The views of a scene show one set of named points, each view turned or mirrored, and shifted as a whole, with a little noise and some points left out.

Scene 1
View 1
Talo: [ 11 -11  -3  -3 -18 -17   2  27   3  19]
Nimob: [  9  -7  -7   0 -16  -6   1  18   6   8]
mim: [ 19 -11 -13 -14  -4 -20  -4  21  11   4]
nenu: [ 11  -4 -10   2 -15  -1   3  17   7   3]
kupa: [ 13  -5   0  16 -27  10  21  34  -6   9]
suvot: [ 18 -11 -10  -9  -7 -20   3  27   6   6]
foru: [  7  -8  -3   3 -23  -9   4  25   1  18]
zamoz: [  6  -6   0   7 -27  -5  10  28  -1  21]
tezu: [ 11  -6 -22 -15   1 -17 -13   4  19  -7]
fida: [ -6   1 -10   8 -23   4 -10  -2  11  14]
laz: [  0   1 -19  -1 -10   2 -14  -6  20  -2]
git: [ 10 -10 -11  -6 -11 -18  -4  18   7  11]
View 2
fida: [ 15   1 -19   5  -7   7 -13 -10  50  10]
laz: [ 19   2  -3   5   6  -2  -8 -13  49   2]
suvot: [ 18  12  23  -2  15  10  -6 -15  27  -8]
mim: [ 16  11  19  -2  17   5  -6 -18  33 -12]
git: [ 15   7   2   1   5  10  -9 -13  37  -1]
foru: [ 16  10   9  -2  -1  24 -12  -6  23   1]
Nimob: [ 17   9   8   0   3  15 -10  -9  33   0]
Talo: [ 10  14  15  -5   7  22  -9 -11  21  -6]
nenu: [23  7 11  2  0 11 -9 -7 36  5]
View 3
Talo: [ -2  -3 -18  -7  12   7  -1   5 -10  18]
Nimob: [-11   7 -10   0   8   6   3   8 -10  11]
suvot: [-12 -13 -13  -5   7   3  -1  -1  -9   5]
nenu: [-15   6  -4   2   5   4   2  14 -11   7]
kupa: [  0   3  10 -10   1   6  -4  37 -13  24]
foru: [ -2   4 -12  -5  10   8   0  14 -10  19]
tezu: [-29   4 -18  10   9   0   8 -16  -8 -12]
fida: [-15  34 -12  10  16  11   9  12 -13  14]
mim: [-21  -5 -19   4   9   0   4 -14  -7  -7]
zamoz: [  3   5 -11  -6  11   9  -1  20 -12  26]
git: [-10   1 -18   0  11   7   3  -2  -8   8]
View 4
git: [  8 -29  28   7 -20 -23  35 -21   8   9]
Talo: [  7 -20  25   3 -13 -18  34 -19  11   6]
foru: [  0 -18  28   7  -9 -10  33 -23  14   5]
suvot: [ 16 -22  26  -3 -17 -24  37 -12   7   9]
tezu: [ 18 -40  19  11 -31 -45  27 -13  -1  10]
zamoz: [ -5 -14  27   7  -3  -6  34 -26  17   4]
fida: [-12 -34  21  29 -16 -22  19 -33  13   5]
laz: [  5 -34  15  19 -17 -38  17 -19   5   7]
kupa: [ -2  -3  16   5  13  -4  23 -21  20   0]
nenu: [  6 -20  18   9  -7 -23  23 -19  10   4]
Nimob: [ -2 -19  18  14  -5 -18  22 -23  13   3]
View 5
foru: [-21 -14 -35 -22 -15  -8   9  10  -7   6]
mim: [-10  11 -25  -7 -13  -1  12   8  -2  16]
laz: [-23   5 -21   2 -27  12  12  13  -4  -6]
nenu: [-20  -9 -25  -7 -21  -4  10   8  -4  -4]
kupa: [-25 -34 -29 -18 -14 -23   7   2  -6 -12]
tezu: [-12  22 -19   7 -23  14  14  12  -2   9]
zamoz: [-25 -19 -36 -26 -14 -12   7  10  -8   2]
Talo: [-16  -5 -37 -22 -13  -8   9  10  -6  13]
git: [-16   5 -31 -14 -18   2  10  11  -5  11]

In a view up to two points have been moved. Name them for each view, in the order of its rows, or write -.
view 1: laz
view 2: fida, git
view 3: mim
view 4: Talo, Nimob
view 5: -
